Points, in no order, along strands that fork, close into loops and pass close to each other.
In the rows, 100 means zero.
Two points are linked if the straight distance between their rows is under 45.6. Some points are linked to none.
<544>: [ 44 108  75  79 126  91  67 120  88 119]
<281>: [140 104 105 130  84  63 129  75  82  96]
<625>: [ 95 124 145  66 115  96  68 120  93 122]
<472>: [106  76  70 145  89  69 138  76  73 107]
<397>: [122  86  90  97 106  79 113  73  90  86]
<43>: [ 76  56 137  78  96  96  84 118 111 142]
<292>: [110  79 138 111  51 123 106 123 122 134]
<547>: [127 118 106  57  97  85 106  58  94  85]
<636>: [128 121 133 120 118 127 132  99  74 115]
<216>: [106  95  93 134 110 100 146  85  62 123]
<650>: [123  99  81  72  77  81  96  62 121  64]
<128>: [107  88  84 138  96  77 145  78  66 117]
<441>: [142 100 111 127  88  82 141  73  78 101]
<210>: [ 81  88 120  80  99  89  62 130 122 117]
<474>: [ 72  77  61 145  99 112  96 133 112  93]
<126>: [104 114 116  92 137 113 107  99  77 103]
<310>: [ 98 109 147 110 101  99  90 127  95 134]
<591>: [109  87 111 111  84 123  76 139 139  74]
<182>: [ 52  79  81 108 109  83  69 141 111 118]
<63>: [ 82 103  73 150  96 119 128 124  86 125]
<74>: [114 118 115  80 131 120  93 104  96  92]
<497>: [116  82  79  88 105 131  89 105 131  51]
<119>: [123  82  74  96  87  72 104  74 110  70]
<542>: [ 72  91  67 154  92 117 114 135 101 117]
<393>: [ 87  68  56 130 108 116 105 110 108  77]
<538>: [121 123 114  49 119 114 104  65  94  86]
<575>: [ 59 122  89  49 107 122  87  64  99  92]
<519>: [108 101 103  90 134  98 112  84  66 103]
<513>: [114 127 137 118 123 121 125 103  63 125]
<160>: [119 129 124  60 127 124  93  95 103  86]
<166>: [ 99 116 159 104 100  95  92 125  82 147]
<112>: [132 117  98 120  93  45 113  83  81  90]
<394>: [ 55 120  78  65 122 108  69 111  93 108]
<76>: [ 86 105  83 144 111 112 136 106  64 130]
<150>: [137 100 109 132  91 117 145  79  80 102]
<265>: [141 104 126 113 112 121 133  84  84  96]
<619>: [ 73  80  77 135  96 106  84 139 125  96]
<379>: [ 98 107 121  90 108 107  72 133 121 103]
<129>: [124 115  94  58  81  85  98  57 117  71]
<455>: [ 96 137  83  69  75  60  89  56  99  85]
<37>: [ 72  69 126  76  94  89  70 126 120 129]
<390>: [113  90  99  95 116  82 119  74  77  96]
<82>: [ 83 124  89  56  79  77  97  45  98  92]
<485>: [105 103 114  94  99 118  71 133 138  84]
<83>: [ 62  67  90 121  88  91  72 140 128 114]
<317>: [101 144  77  83  83  49  90  68  92  87]
<106>: [129  94  87  69 107 124  96  81 126  58]
<173>: [113 107 113 122 110 128 103 121 109  93]
<219>: [ 53 128  87  53 114 123  76  86  95 101]
<264>: [100  88 145 109  77 110  98 124 115 135]
<245>: [106  81 121 123  52 120  93 136 133 109]
<132>: [116  68  70 108  99 126 102 101 122  50]
<293>: [114 126  85  95  94  39 100  76  81  91]
<651>: [ 76 111  84  49  92 100  93  48 104  86]
<564>: [102  65  61 121 102 118 106 103 116  63]
<68>: [109  88 115 127  67 126  90 139 136  91]
<546>: [ 46  89  72 106 125  87  72 135  96 115]

A piece is all that can be reached along the links. How many separate loops has the piece of each point below (a circle has one, a figure eight two, a Y none), and how many tips (points with one link)?
<394> | loops 0, tips 3
<397> | loops 1, tips 0
<292> | loops 0, tips 2

A fork is a point with three links, a tip a point with one. Leave the first point through the second and follow the links. Name the first fork or tip that comes.
<182>; <83> | <474>
<63>; <76> | <472>
<292>; <264> | <166>
<245>; <68> | <43>
<474>; <393> | <106>
<112>; <281> | <513>

Name the points in between on the shortest way along the links from the first point to the second, in order.
<182>; <82> | <546> > <544> > <394> > <219> > <575> > <651>
<74>; <650> | <160> > <538> > <547> > <129>
<310>; <485> | <264> > <292> > <245> > <68> > <591>
<76>; <393> | <63> > <542> > <474>
